Each row is a point on a landscape with many valleys, with its height.
From any point a ball rolls to the lowest of the 2 points nearest to it. It stops when none of these is lower. Distance is the straight distance between rows; heights are no part of it.
(683): [137, 118,  74, 139, 105, 141, 121, 146, 167, 100, 140, 132, 113, 175, 123,
 105, 164,  78,  79, 166, 100,  92, 142, 135, 141, 151, 120, 172,  95, 142,
 115,  84, 119, 121, 126, 140, 174, 114]  height 515
(904): [119, 174, 198, 114, 150, 129, 130, 113, 140, 137, 132, 151, 152,  88, 122,
 155, 132, 135, 114, 143, 165, 141, 132, 120, 133, 176, 134,  65, 146, 175,
 125, 173, 149, 133, 149,  69, 128,  86]  height 596
(331): [ 89, 140, 125, 145, 100, 146, 160, 113,  87, 154, 126, 127, 160,  56, 119,
  84, 101, 135, 118,  84, 110, 100, 123, 166, 139, 144, 153, 122, 156, 172,
 143, 174, 134, 138, 146, 118,  65, 146]  height 185
(404): [157,  60, 167, 136, 148,  91, 108, 150,  96, 174, 127, 120,  95, 137, 135,
 140, 117, 145, 182, 118, 145, 163, 128, 126, 112, 109, 102, 147,  97,  70,
 130, 112, 129, 106, 111, 148, 146, 162]  height 434
(1191): [123, 160, 149, 128, 151, 117, 130, 138, 142, 126, 127, 105, 124, 156, 150,
 135, 130, 125, 125, 152, 134, 122, 147, 130, 118, 149, 130, 125, 133, 152,
 125, 144, 117, 122, 143, 102, 127,  85]  height 653
(968): [114, 138, 138, 156, 140, 114,  86, 131, 158,  99, 141, 144, 108, 166, 166,
 138, 162, 154,  93, 197, 139, 158, 113,  85, 100, 114,  69,  94, 118, 144,
  86, 136, 100, 174, 125, 107, 188, 114]  height 260
(43): [119, 140, 198, 134, 132, 118, 144, 125, 144, 157, 124, 149, 137, 104, 118,
 112, 128, 108, 104, 149, 150, 137, 134, 153, 149, 190, 125, 118, 126, 182,
 125, 166, 118, 109, 153,  81, 126,  88]  height 581
(313): [114, 122, 162,  92, 114, 127, 152, 171, 145, 193,  87, 104, 177, 170,  97,
 130,  87, 126,  71, 122,  72, 157, 165,  80,  81, 193, 146,  86, 102, 128,
 158, 108, 147,  92, 150,  91, 171,  95]  height 685
(362): [137, 161, 124, 109, 200, 128, 143, 141, 148,  95, 132, 107, 126, 171, 161,
 166, 111, 121, 156, 159, 173, 162, 114, 104, 123,  77, 149, 110, 152, 118,
 119, 146, 111, 133, 132, 125, 116,  84]  height 654
(815): [138, 171, 113, 106, 134, 142, 103, 108, 131, 105, 149, 130, 125, 114, 135,
 180, 165, 159, 134, 136, 142,  95, 143, 111, 121, 153, 139,  91, 136, 142,
 119, 116, 151, 139, 130, 109, 137, 116]  height 166
(962): [ 93, 162, 141, 146, 163, 123, 131, 103, 126, 125,  97,  80, 167, 134, 176,
 137, 113, 197, 156,  99, 116, 146, 126, 124, 105,  79, 105, 117, 167, 123,
 125, 165,  67, 141, 137, 128,  78, 112]  height 709
(412): [135, 189, 115,  73, 123, 137, 130, 182, 137, 140, 123,  61,  98, 199, 148,
 154, 102, 148, 135, 102,  87,  93, 205,  90,  76, 127, 188, 140, 139,  92,
 161,  94, 182, 122, 141, 121, 134, 101]  height 495
(750): [115,  91,  96, 156, 149, 127, 137, 122, 119, 101, 119, 128, 145, 126, 120,
  78,  92, 105, 153, 128, 129, 175,  70, 121, 140,  20, 127, 127, 144,  95,
 124, 157, 115, 155,  90, 179, 103, 160]  height 337
(1026): [138, 117, 120, 133, 153, 130, 134, 138, 139, 127, 126, 146, 141, 145, 113,
 122, 106, 106, 104, 161, 135, 179, 104,  94, 120, 106, 121,  87, 123, 126,
 114, 142, 141, 146, 107, 122, 147, 122]  height 519
(957): [113, 149, 117, 130, 135, 118,  91, 128, 165,  88, 124, 118, 123, 180, 176,
 176, 181, 182,  99, 174, 112, 119, 128,  83,  88, 136,  85, 102, 123, 133,
 107, 102,  87, 146, 148, 104, 186, 105]  height 216
(758): [164, 119, 164,  80, 139, 124, 107, 102, 121, 147, 134, 143, 122, 104, 101,
 208, 153, 169, 159, 124, 159, 117, 146, 109, 122, 179, 132,  85, 113, 111,
 131,  85, 154,  96, 134, 123, 158, 135]  height 364
(228): [154, 129, 125, 109, 147, 126, 158, 167, 105, 134, 143, 125, 117, 136, 104,
 108,  77,  67, 149, 140, 165, 156, 113, 125, 140, 108, 176, 120, 134, 117,
 130, 152, 186, 136, 101, 137, 112, 127]  height 559
(907): [155, 108,  86, 120, 131, 124, 135, 135, 105,  94, 160, 138,  88, 129, 125,
 119, 122,  84, 187, 131, 182, 127,  92, 145, 161,  73, 152, 164, 132,  92,
 123, 118, 146, 128, 103, 177, 107, 164]  height 406
(1068): [124, 146, 157, 108, 127, 128, 147, 157, 133, 164, 113, 110, 151, 147, 111,
 124, 100, 112, 102, 138, 110, 137, 154, 112, 105, 173, 151,  99, 118, 146,
 140, 141, 156, 115, 139,  94, 142,  95]  height 667
(966): [131, 122, 122, 151, 109, 130, 114, 145, 171,  99, 168, 163,  91, 151, 117,
  91, 169,  58,  83, 196, 133, 111, 129, 154, 164, 166, 115, 164,  98, 173,
 100, 121, 131, 143, 122, 122, 182,  99]  height 536
(743): [154, 100, 130, 143, 183, 125, 143, 108, 142, 100, 147, 166, 130, 118, 120,
 136, 132,  79, 157, 162, 195, 167,  78, 135, 166,  84, 126, 125, 133, 116,
 112, 151, 111, 132, 106, 147, 120, 122]  height 284
(169): [120, 102, 107, 102, 139, 125, 142, 124, 135, 118,  91, 111, 155, 174, 125,
 120, 104, 115, 162, 104, 121, 158, 108, 114, 124,  71, 129, 144, 131,  65,
 150,  96,  85,  94, 133, 170, 123, 144]  height 228
(576): [113, 194, 188, 124, 183, 121, 117, 128, 164,  84, 150, 130, 110, 142, 177,
 179, 172, 139, 149, 180, 177, 112, 129, 137, 135, 148, 135, 113, 150, 176,
 118, 166, 101, 133, 168,  74, 136,  53]  height 629
(1082): [109, 149,  98,  93,  93, 144, 147, 149,  84, 132, 103,  98, 153, 128,  99,
  99,  72, 152, 146,  70,  79, 154, 129,  93,  97,  72, 165, 104, 156,  86,
 148, 150, 182, 150,  96, 161,  98, 163]  height 583
(148): [122,  79, 130, 187,  84, 102, 105, 152, 128, 161, 123, 149, 110, 131, 117,
  48, 122, 110,  70, 143,  60, 135, 121, 134, 126, 140,  69, 146,  96, 160,
 105, 140, 140, 161,  98, 129, 167, 159]  height 180
(22): [172,  91, 191, 107, 112, 125,  82,  94, 106, 157, 147, 204,  92,  56,  80,
 185, 169, 142, 117, 128, 163, 129, 128, 127, 144, 179,  97,  97,  87, 114,
 119, 102, 180, 128, 117, 109, 179, 158]  height 375
(853): [143,  99, 119, 134, 157, 125, 159, 147, 131, 130, 125, 144, 139, 142,  97,
  97,  77,  64, 127, 150, 150, 186,  91, 115, 144,  85, 148, 110, 123, 114,
 126, 150, 153, 130,  97, 145, 128, 126]  height 539
(214): [123, 141, 167, 147, 101, 119,  87, 116, 125, 148, 137, 159, 122,  95, 120,
 122, 162, 144,  91, 146, 124, 125, 141, 119, 112, 177,  85,  99, 109, 159,
 107, 141, 152, 150, 126,  96, 159, 139]  height 477
(129): [131, 176, 154, 130, 192, 115, 129, 138, 151,  99, 143,  98, 103, 167, 182,
 161, 146, 129, 164, 166, 175, 126, 136, 138, 129, 114, 136, 144, 144, 148,
 117, 157,  93, 134, 151, 111, 110,  70]  height 640
(314): [121,  73, 102, 129, 108, 144, 152, 123, 124, 134,  99, 156, 175, 112,  72,
  78,  89,  78, 104, 105,  97, 153,  95, 126, 147, 104, 148, 116, 115, 119,
 149, 120, 140, 105, 112, 154, 129, 160]  height 409
(521): [125,  91, 137, 152,  93, 127,  91,  96, 149, 136, 109, 162, 147, 114, 113,
 126, 183, 147,  76, 131,  91, 111, 140, 130, 128, 182,  65, 140,  96, 140,
 117,  84,  95, 108, 134, 121, 178, 148]  height 323
(937): [163, 112, 134,  87, 112, 116, 107, 121,  95, 155, 136, 118, 100, 123, 109,
 183, 135, 165, 170, 109, 148,  96, 160, 120, 111, 171, 140, 122, 107,  96,
 139,  69, 164,  93, 128, 146, 148, 158]  height 404
(1004): [113, 156, 135, 138, 174, 134, 131, 105, 173,  81, 123, 148, 156, 133, 157,
 154, 151, 137, 103, 171, 157, 152,  92, 108, 134, 110, 104,  89, 154, 161,
 101, 160,  80, 150, 145, 103, 138,  82]  height 466
(644): [ 86, 140, 118, 126, 112, 130, 168, 133, 109, 127, 120,  95, 128, 101, 149,
  71,  93, 116, 168,  78, 115, 118, 116, 181, 161,  83, 159, 178, 172, 131,
 151, 172,  92, 121, 155, 144,  53, 139]  height 473
(405): [146, 109, 125, 126, 147, 142, 154, 106, 141, 106, 139, 172, 145,  97,  93,
 129, 130,  74, 125, 141, 172, 142,  96, 145, 179, 128, 146, 124, 132, 140,
 124, 139, 128, 114, 121, 128, 116, 112]  height 238
(1010): [127, 121, 164, 129, 109, 123, 130, 151, 172, 129, 144, 150, 104, 159, 109,
 103, 151,  65,  81, 185, 123, 113, 150, 141, 144, 194, 131, 152,  87, 165,
 125, 113, 124, 107, 143, 100, 184,  81]  height 551
(1175): [128, 171, 111,  89, 106, 127, 139, 169, 106, 136, 118,  63, 111, 177, 142,
 133,  85, 164, 144,  97,  90, 134, 178,  89,  81,  97, 158, 124, 148,  75,
 137, 119, 190, 145, 105, 142, 117, 134]  height 532
(737): [134,  71, 177, 163, 163,  88, 108, 123, 130, 157, 106, 125, 121, 148, 158,
 132, 137, 155, 158, 144, 142, 165, 117, 126, 108, 105,  64, 158, 106, 100,
 114, 124,  54, 118, 132, 132, 151, 128]  height 362
(1091): [117,  84, 155, 166,  97, 105, 114, 137, 126, 179,  99, 132, 142, 125, 116,
  80, 120, 133,  86, 122,  70, 133, 136, 138, 114, 162,  84, 140, 103, 152,
 131, 132, 110, 115, 127, 117, 152, 144]  height 237
(238): [108, 160, 114, 125, 115, 134, 155, 155, 116, 133, 105,  74, 140, 163, 136,
 101,  81, 155, 126,  94,  72, 148, 152, 100,  94,  84, 141, 123, 150, 104,
 136, 153, 157, 153, 105, 140, 100, 129]  height 558
(610): [113, 114, 180, 133, 123, 132, 115,  70, 128, 156,  99, 154, 178,  64, 118,
 161, 159, 180, 116,  94, 126, 120, 134, 145, 138, 183,  93, 109, 134, 148,
 137, 128,  79,  87, 160,  98, 121, 132]  height 212
(527): [132, 104, 106,  92, 162, 120, 142, 127, 155, 104,  95, 109, 133, 212, 151,
 164, 119, 128, 167, 126, 140, 157, 122,  96, 114,  77, 123, 141, 122,  59,
 140,  68,  67,  85, 149, 165, 146, 120]  height 163
(612): [116, 101, 101, 169, 107, 124, 117, 127, 102, 135, 118, 119, 142, 109, 123,
  81, 113, 153, 125, 106,  79, 140, 111, 125, 115,  84, 106, 130, 127, 123,
 126, 146, 138, 157,  90, 150, 115, 172]  height 624
(791): [101, 187,  53, 129, 126, 183, 114, 100, 145,  75, 133, 128, 176, 113, 152,
 175, 181, 173,  89, 110,  83,  82, 132,  93, 107, 117, 124,  82, 154, 154,
 105, 115, 117, 161, 137, 125, 122, 131]  height 432
(411): [138,  71, 101, 109, 148, 139, 129,  94, 143, 115,  95, 168, 176, 151, 100,
 160, 117, 140, 128, 116, 123, 178,  91,  83, 116,  79, 117,  77, 119,  65,
 142,  81, 106, 105, 119, 166, 146, 157]  height 478
(891): [121,  93, 139, 144, 135, 135, 173, 107, 140, 130, 129, 161, 149,  86,  98,
  87, 109,  67, 119, 123, 153, 139,  90, 181, 186, 134, 146, 151, 137, 155,
 137, 156,  97,  97, 138, 135, 103, 120]  height 184
(327): [143,  87,  97, 175,  89, 109, 124, 166, 113, 136, 141, 127,  92, 140, 118,
  58, 113,  91, 110, 146,  93, 125, 122, 140, 139, 124, 112, 166, 103, 137,
 118, 133, 165, 154,  93, 148, 143, 159]  height 111
(588): [ 95, 122, 147, 130, 117,  98, 162, 131, 111, 146, 121,  85, 109, 108, 158,
  96, 107, 133, 191,  86, 139, 122, 126, 192, 145, 111, 146, 196, 160, 111,
 161, 154,  71,  96, 165, 141,  66, 139]  height 450
(532): [120, 190, 191, 136, 165, 110,  97, 112, 132, 115, 159, 126, 106, 117, 175,
 166, 170, 169, 156, 164, 180, 117, 140, 137, 120, 155, 111,  97, 146, 171,
 107, 171, 120, 153, 148,  80, 119,  90]  height 619
(991): [134,  93, 189, 110, 150, 128, 124,  61, 146, 140,  92, 176, 180,  73, 107,
 198, 165, 172, 128,  98, 145, 148, 116, 119, 148, 164,  92,  82, 123, 112,
 143, 104,  81,  80, 160, 108, 141, 125]  height 265
(1061): [162, 108, 165,  98, 135, 141, 106,  66, 140, 120, 122, 180, 150,  71,  93,
 213, 172, 175, 133, 107, 157, 133, 123, 110, 153, 168, 105,  72, 115, 111,
 135,  87, 130, 104, 138, 117, 157, 137]  height 314
(654): [ 97, 112, 130, 144, 115, 134, 179, 126, 116, 149, 119, 135, 156,  71, 107,
  59,  79,  82, 113,  99, 120, 127, 104, 186, 170, 131, 163, 143, 150, 175,
 148, 177, 114, 112, 145, 132,  75, 128]  height 122
(910): [156, 158, 117, 125, 135, 122,  99, 167, 120, 110, 183, 112,  60, 172, 142,
 142, 147, 115, 152, 178, 152,  93, 155, 119, 120, 141, 154, 137, 110, 131,
 116, 124, 184, 162, 110, 113, 150, 107]  height 363
(526): [142, 166,  73,  97, 119, 162, 108, 130, 140,  95, 162, 139, 123, 127, 114,
 168, 152, 118, 110, 144, 124,  82, 138,  95, 119, 145, 168,  97, 126, 136,
 121, 101, 188, 156, 117, 115, 149, 119]  height 229
(347): [ 96, 153, 119, 114, 155, 135, 139, 105, 136, 121,  79,  89, 183, 154, 155,
 151, 104, 183, 136,  93, 102, 153, 125,  99,  95,  86, 120, 108, 153, 101,
 142, 130,  73, 112, 144, 139, 104, 116]  height 720
(606): [128, 151, 107, 153, 112, 121, 103, 129, 114, 120, 144,  98, 104, 145, 163,
 127, 150, 164, 136, 128, 113,  99, 154, 135, 113, 134, 105, 143, 124, 135,
 115, 126, 132, 151, 117, 128, 115, 139]  height 399
(1037): [108, 138, 220, 125, 126, 116, 138, 140, 167, 145, 131, 145, 117, 136, 127,
 123, 148,  94, 103, 171, 145, 124, 154, 150, 145, 211, 127, 140, 101, 182,
 132, 137, 101,  91, 170,  76, 163,  58]  height 567
(270): [104,  56, 169, 169, 103,  96, 137, 129, 136, 181,  87, 124, 148, 120, 121,
  65, 108, 127, 102, 109,  74, 137, 125, 170, 137, 152,  92, 178, 107, 148,
 147, 130,  59,  84, 147, 131, 134, 138]  height 285
(136): [140, 118, 155, 128, 120, 132, 125,  75, 109, 134, 150, 159, 111,  59, 119,
 175, 169, 163, 163, 111, 178, 103, 122, 179, 153, 178, 126, 146, 131, 134,
 136, 116,  98, 102, 148, 125,  98, 144]  height 283
(601): [163,  94, 184, 121, 122, 122, 102,  79, 101, 156, 149, 185,  99,  48, 101,
 187, 168, 162, 153, 115, 176, 116, 118, 160, 151, 179, 108, 129, 112, 118,
 127, 112, 133, 109, 134, 122, 134, 157]  height 327
(19): [157, 133,  60, 104, 109, 167, 125, 115, 133,  77, 163, 161, 118, 119,  97,
 155, 159,  96, 115, 133, 144,  85, 127, 118, 152, 137, 160, 127, 119, 119,
 120,  76, 171, 135, 110, 145, 145, 139]  height 286
(76): [124, 124,  73, 105, 144, 138, 126, 130, 166,  86,  93, 100, 142, 212, 161,
 173, 141, 161, 115, 130,  99, 137, 127,  78,  92,  91, 114, 129, 125,  80,
 129,  61,  68, 105, 145, 150, 159, 115]  height 72
(719): [130, 147, 102, 147,  94, 135, 151, 155, 120, 136, 150, 116, 108, 130, 123,
  76, 113,  87,  95, 131, 106,  91, 141, 157, 138, 155, 153, 153, 125, 168,
 131, 145, 172, 156, 128, 124, 109, 124]  height 622
(887): [107, 140, 148,  76, 135, 130, 164, 175, 148, 172,  78,  78, 172, 199, 125,
 150,  77, 154,  90, 114,  75, 167, 164,  69,  68, 151, 153,  92, 123, 106,
 161, 104, 121,  94, 157, 105, 153,  84]  height 699
(738): [121, 156, 122,  94, 115, 120, 177, 161,  80, 136, 138, 110,  98, 103, 123,
 102,  70,  90, 183,  93, 171, 123, 120, 168, 150, 111, 197, 164, 168, 115,
 158, 160, 168, 130, 148, 139,  62, 141]  height 471
(468): [124, 165, 149, 137, 163, 113, 112, 104, 112, 128, 132, 101, 136, 115, 167,
 154, 132, 180, 166, 121, 157, 130, 133, 137, 115, 116, 111, 110, 158, 135,
 119, 162, 108, 140, 126, 119,  86, 119]  height 697
(508): [115, 198, 133,  93, 144, 157, 170, 126, 124, 126, 128, 118, 129, 100, 143,
 142, 115, 110, 149,  86, 162,  82, 142, 174, 151, 141, 194, 160, 171, 161,
 156, 147, 111,  96, 181, 116,  54,  99]  height 516
(394): [106, 127,  86, 143,  94, 148, 136, 134,  94, 136, 112, 119, 161, 110,  91,
  86,  86, 152, 110,  88,  64, 154, 108,  87,  96,  80, 143,  86, 133, 114,
 134, 157, 180, 170,  80, 160, 112, 170]  height 605
(462): [137, 125,  98, 118, 102, 108, 149, 158,  80, 117, 158, 116,  62, 108, 134,
 106,  98, 101, 203, 115, 172, 116, 109, 170, 154,  97, 174, 183, 150,  99,
 141, 137, 165, 141, 123, 158,  81, 168]  height 439
(479): [118, 136,  51, 140, 105, 161, 126, 136, 169,  99, 130, 135, 153, 161, 117,
 103, 149,  93,  50, 145,  65, 102, 129, 112, 127, 133, 120, 135, 115, 152,
 113,  94, 124, 144, 119, 145, 168, 123]  height 492
(1095): [115,  82, 187, 153, 120, 120, 133,  87, 127, 175, 104, 169, 160,  58, 101,
 113, 135, 132, 107, 107, 125, 135, 111, 176, 153, 169,  97, 141, 122, 154,
 142, 149,  78,  88, 153, 110, 117, 137]  height 144
(48): [136,  99, 107, 179, 164, 118, 129, 118, 120, 104, 151, 144, 119, 104, 137,
  90, 122,  94, 158, 149, 165, 157,  72, 152, 161,  51, 113, 142, 145, 126,
 102, 171, 112, 161,  93, 163,  99, 149]  height 322
(54): [115,  43, 178, 161, 119,  94, 148, 141, 119, 191,  90, 145, 150,  94,  94,
  57,  81,  94, 104, 112,  92, 163, 102, 161, 144, 131, 120, 153, 106, 138,
 151, 154, 105,  93, 135, 134, 126, 140]  height 328
(698): [112, 123, 102, 121, 152, 129, 146, 132, 126, 111, 101, 101, 146, 172, 135,
 114,  83, 136, 156, 117, 116, 187, 102,  94, 110,  27, 130, 121, 148,  69,
 129, 140, 110, 141, 103, 170, 111, 139]  height 289
(763): [164, 102,  74, 125,  98, 144, 114, 114, 111,  95, 169, 160,  88, 109, 111,
 147, 168, 110, 146, 134, 162,  89, 119, 149, 156, 139, 137, 164, 107, 110,
 118,  75, 149, 122, 108, 161, 137, 169]  height 334
(92): [137, 174, 145,  99, 157, 116, 133, 135, 107, 128, 135,  89, 107, 139, 159,
 156, 109, 147, 182, 113, 171, 118, 148, 144, 122, 117, 161, 133, 153, 119,
 135, 144, 139, 124, 133, 128,  84, 112]  height 684
(461): [106, 168,  54, 117, 116, 176, 131, 124, 159, 102, 120, 122, 172, 141, 127,
 143, 147, 132,  66, 115,  65,  97, 136,  91, 101, 130, 143, 102, 133, 148,
 125, 103, 135, 141, 132, 128, 136, 123]  height 463
(44): [126,  62, 136, 144,  92, 117, 151, 138, 104, 166, 113, 154, 134,  78,  83,
  69,  91,  85, 114, 111, 111, 138, 101, 165, 150, 141, 145, 151, 114, 136,
 160, 137, 143, 100, 126, 136, 117, 156]  height 367
(672): [134, 106, 100, 164, 111, 138, 106, 114, 114, 127, 135, 165, 137,  96, 105,
  98, 135, 121,  96, 139, 114, 131, 105, 123, 134, 120, 100, 113, 116, 141,
 106, 142, 149, 157,  92, 136, 141, 162]  height 639
(351): [137,  96, 173, 165, 163,  88, 118, 158, 124, 151, 126,  97,  94, 171, 170,
 112, 114, 147, 163, 161, 145, 173, 133, 120, 109,  94,  79, 157, 115, 108,
 105, 148,  99, 148, 110, 121, 141, 118]  height 329
(591): [128, 147, 112, 122, 127, 149, 121,  93, 128, 107, 138, 134, 141, 101, 137,
 165, 167, 153, 136, 113, 145,  93, 135, 146, 143, 157, 129, 132, 137, 143,
 122, 110, 106, 113, 142, 125, 111, 126]  height 225
(630): [149, 116,  85, 140, 123, 137, 135, 127, 127,  90, 167, 141,  85, 128, 133,
 121, 152,  80, 155, 152, 172, 105, 109, 170, 165, 122, 145, 188, 123, 131,
 114, 115, 120, 123, 118, 158, 112, 135]  height 373
(1057): [160, 167, 108, 115, 157, 124, 119, 179, 115,  99, 175,  81,  54, 189, 162,
 142, 115, 119, 174, 161, 162, 118, 156, 113, 115,  88, 165, 137, 132, 101,
 116, 133, 187, 169,  97, 134, 125, 110]  height 394
(290): [146, 105, 138, 162, 118,  95,  93, 136, 106, 141, 147, 108,  81, 143, 160,
 125, 151, 158, 159, 138, 130, 120, 144, 146, 114, 136,  86, 170, 106, 118,
 115, 119, 116, 134, 112, 132, 132, 155]  height 370
(305): [ 87, 175, 108, 118, 137, 159, 166, 113, 115, 115, 123, 111, 148,  93, 154,
 111, 114, 116, 150,  76, 136,  91, 124, 179, 157, 102, 165, 162, 178, 154,
 142, 161,  79, 110, 171, 134,  50, 126]  height 494
(109): [127, 165, 103,  98, 126, 143, 183, 176, 110, 126, 123, 110, 131, 138, 105,
  77,  53,  61, 130, 107, 125, 142, 122, 129, 140,  85, 197, 133, 162, 129,
 146, 168, 198, 147, 116, 144,  84, 120]  height 584
(510): [125, 135, 155, 137, 131, 128, 108, 121, 155, 124, 133, 170, 135, 112, 113,
 128, 146, 114,  81, 171, 138, 155, 122, 105, 127, 150, 100,  82, 113, 155,
 107, 143, 147, 149, 120,  97, 172, 114]  height 497
(291): [135, 182,  94, 110, 115, 131, 112, 169, 144, 120, 134,  52,  77, 213, 176,
 142, 130, 163, 131, 117,  76,  88, 199,  95,  80, 106, 151, 161, 134,  96,
 141,  92, 162, 146, 127, 121, 135, 114]  height 460
(983): [119,  80, 167, 145, 166,  89, 131, 110, 133, 151,  92,  98, 141, 152, 160,
 127, 115, 149, 179, 117, 142, 161, 116, 133, 117,  82,  94, 160, 128,  77,
 138, 126,  41,  99, 138, 151, 117, 125]  height 391
(97): [141, 137, 162, 121,  93, 139,  95, 105, 122, 148, 142, 191, 135,  54,  82,
 145, 154, 135,  81, 135, 137, 125, 134, 100, 126, 184, 113,  65, 111, 144,
 118, 134, 199, 162, 114,  88, 168, 147]  height 451
(7): [133, 122,  93, 145,  90, 144, 124, 119, 125, 129, 143, 151, 134, 104, 100,
 102, 145, 105,  92, 136, 110,  98, 133, 134, 140, 166, 123, 131, 115, 156,
 119, 119, 157, 144, 114, 123, 138, 145]  height 638
(1152): [106, 156,  85, 116, 149, 140, 122, 134, 169,  94, 101,  97, 146, 198, 173,
 173, 143, 187,  90, 144,  94, 132, 123,  71,  83, 105, 113, 102, 138, 120,
 123, 104,  86, 137, 150, 122, 147, 100]  height 155
(1063): [142,  96,  78, 129,  83, 128, 125, 151, 110, 134, 125, 117, 116, 145, 106,
  96, 109, 102, 122, 117,  97, 119, 132, 119, 122, 121, 137, 152, 103,  99,
 135,  96, 169, 125,  98, 163, 142, 166]  height 194
(371): [127,  80, 135, 148,  88, 147, 122,  94, 151, 137, 112, 190, 162,  81,  78,
  99, 158, 101,  59, 125, 102, 127, 117, 143, 166, 179,  88, 125, 102, 152,
 127, 111, 114, 114, 128, 119, 168, 144]  height 271
(499): [160, 118, 156, 107,  86, 142, 104, 107, 131, 130, 154, 194, 110,  70,  70,
 167, 170, 114,  97, 142, 154, 113, 135, 113, 159, 202, 128,  96,  93, 131,
 131,  94, 193, 138, 120,  98, 188, 134]  height 416
(534): [128, 161,  99, 157, 156, 132, 107, 118, 138,  86, 155, 119, 115, 142, 168,
 130, 161, 136, 135, 160, 146, 115, 123, 135, 134, 101, 103, 132, 142, 151,
  94, 149, 112, 164, 114, 130, 115, 115]  height 428
(554): [129, 127, 145, 180, 144,  96,  90, 141, 134, 120, 144, 118,  93, 170, 174,
 108, 145, 150, 129, 178, 130, 156, 129, 114, 108,  98,  59, 138, 118, 137,
  88, 149, 106, 180, 107, 117, 153, 127]  height 294
(1041): [124, 153,  85, 111,  99, 151, 164, 157, 116, 131, 127, 122, 137, 123, 100,
  87,  87,  71, 100, 107, 107, 102, 130, 132, 134, 129, 180, 136, 134, 146,
 139, 137, 185, 139, 119, 135, 103, 130]  height 606
(721): [147, 149,  72, 103,  80, 137, 120, 149, 103, 141, 141, 107, 116, 141, 113,
 130, 119, 131, 122, 111, 101,  82, 159, 108, 103, 149, 161, 133, 110, 111,
 137,  87, 196, 147, 108, 140, 139, 154]  height 270
(367): [159,  74, 159, 110, 111,  98, 107, 145,  73, 186, 124, 119,  96, 118, 117,
 146, 111, 162, 177,  98, 135, 129, 150, 129, 106, 148, 125, 138, 101,  82,
 145,  90, 161,  99, 118, 144, 142, 178]  height 443
(809): [131, 171, 123,  84, 182, 129, 139, 133, 124, 108, 123,  93, 130, 155, 150,
 168,  96, 136, 189, 111, 170, 151, 121, 111, 119,  66, 162, 110, 166,  86,
 133, 136, 127, 120, 127, 149,  94, 117]  height 668
(453): [156, 146, 119, 107, 101, 117, 112, 162, 103, 142, 161, 106,  82, 152, 125,
 143, 129, 128, 143, 140, 137,  84, 172, 124, 109, 173, 163, 140, 107, 122,
 136,  98, 191, 137, 122, 119, 144, 125]  height 324
(976): [146, 184,  95, 119, 144, 129, 104, 155, 127, 100, 155,  68,  76, 189, 176,
 154, 133, 159, 158, 136, 125, 100, 167, 106,  97,  91, 145, 140, 141, 105,
 119, 119, 165, 162, 108, 132, 122, 119]  height 426
(495): [152,  70, 179, 151, 123,  84,  95, 162, 104, 178, 138, 114,  71, 154, 153,
 128, 144, 150, 162, 142, 130, 141, 153, 137, 107, 149,  77, 175,  79, 102,
 118, 103, 116, 110, 118, 123, 162, 148]  height 400
(995): [150,  59,  94, 118, 120, 137, 123, 116, 117, 125, 112, 167, 155, 126,  77,
 121, 108, 102, 134, 105, 117, 155,  94, 104, 131,  89, 132, 103, 105,  73,
 145,  87, 149, 108, 100, 170, 141, 180]  height 446
(916): [124, 107,  99, 156, 109, 147,  89,  75, 143, 102, 128, 163, 154,  96, 128,
 150, 201, 163, 102, 127, 109, 104, 127, 131, 140, 147,  67, 127, 120, 139,
 106,  90,  81, 125, 128, 134, 155, 155]  height 361
(49): [118, 167, 126, 158, 172, 134, 132, 112, 153,  90, 149, 139, 133, 124, 161,
 111, 146, 109, 120, 166, 157, 134, 108, 153, 153, 107, 110, 122, 156, 185,
  93, 181,  98, 165, 129, 116, 105,  94]  height 447
(422): [122, 183, 149,  89, 145, 134, 178, 158, 108, 146, 122,  99, 131, 124, 132,
 118,  70,  92, 150,  98, 162, 125, 141, 160, 139, 130, 202, 141, 168, 143,
 158, 172, 152, 109, 153, 117,  66,  96]  height 501
(935): [117, 204, 189, 119, 142, 122, 113, 116, 122, 132, 156, 129, 119,  98, 148,
 156, 153, 155, 143, 141, 169,  97, 151, 140, 120, 186, 144,  84, 152, 185,
 124, 176, 159, 154, 158,  68, 105,  82]  height 609
(383): [ 96,  96, 163, 133, 135,  96, 155, 125, 136, 151,  91,  87, 144, 140, 147,
  91,  99, 124, 173,  94, 128, 147, 117, 163, 143,  90, 129, 186, 144,  93,
 157, 139,  50,  83, 156, 152,  90, 123]  height 423
(858): [108, 169, 119,  90, 137, 140, 146, 145, 141, 138,  84,  82, 167, 174, 138,
 157,  95, 163, 113,  99,  87, 144, 150,  86,  83, 121, 150, 100, 142, 109,
 151, 117, 120, 107, 145, 123, 121, 103]  height 715
(639): [110,  67, 135, 169,  79, 136, 126,  93, 120, 158, 122, 177, 147,  51,  95,
  84, 147, 128,  83, 104,  88, 106, 112, 183, 161, 175,  98, 156, 115, 169,
 138, 128,  91, 110, 141, 124, 128, 167]  height 211
(771): [104, 141,  66, 152, 102, 187, 107,  80, 143,  82, 132, 157, 185,  80, 122,
 155, 199, 161,  73, 112,  80,  90, 126, 110, 137, 132,  91,  91, 138, 158,
  94, 106,  98, 155, 127, 130, 142, 155]  height 398

For each start below, name the point where the ball stops.
(508) -> (76)
(412) -> (327)
(314) -> (327)
(7) -> (815)
(422) -> (815)
(43) -> (1095)
(214) -> (815)
(962) -> (1095)
(887) -> (1095)

Call two points neighbours if one is among the 2 nearest of the other. Go from one point of each pair to the other, from neighbour to neighbour, staying as low as possible. Name the highest point that can't be avoided.
(327) and (654) -> (411)
(290) and (1095) -> (367)
(815) and (327) -> (508)
(76) and (654) -> (750)
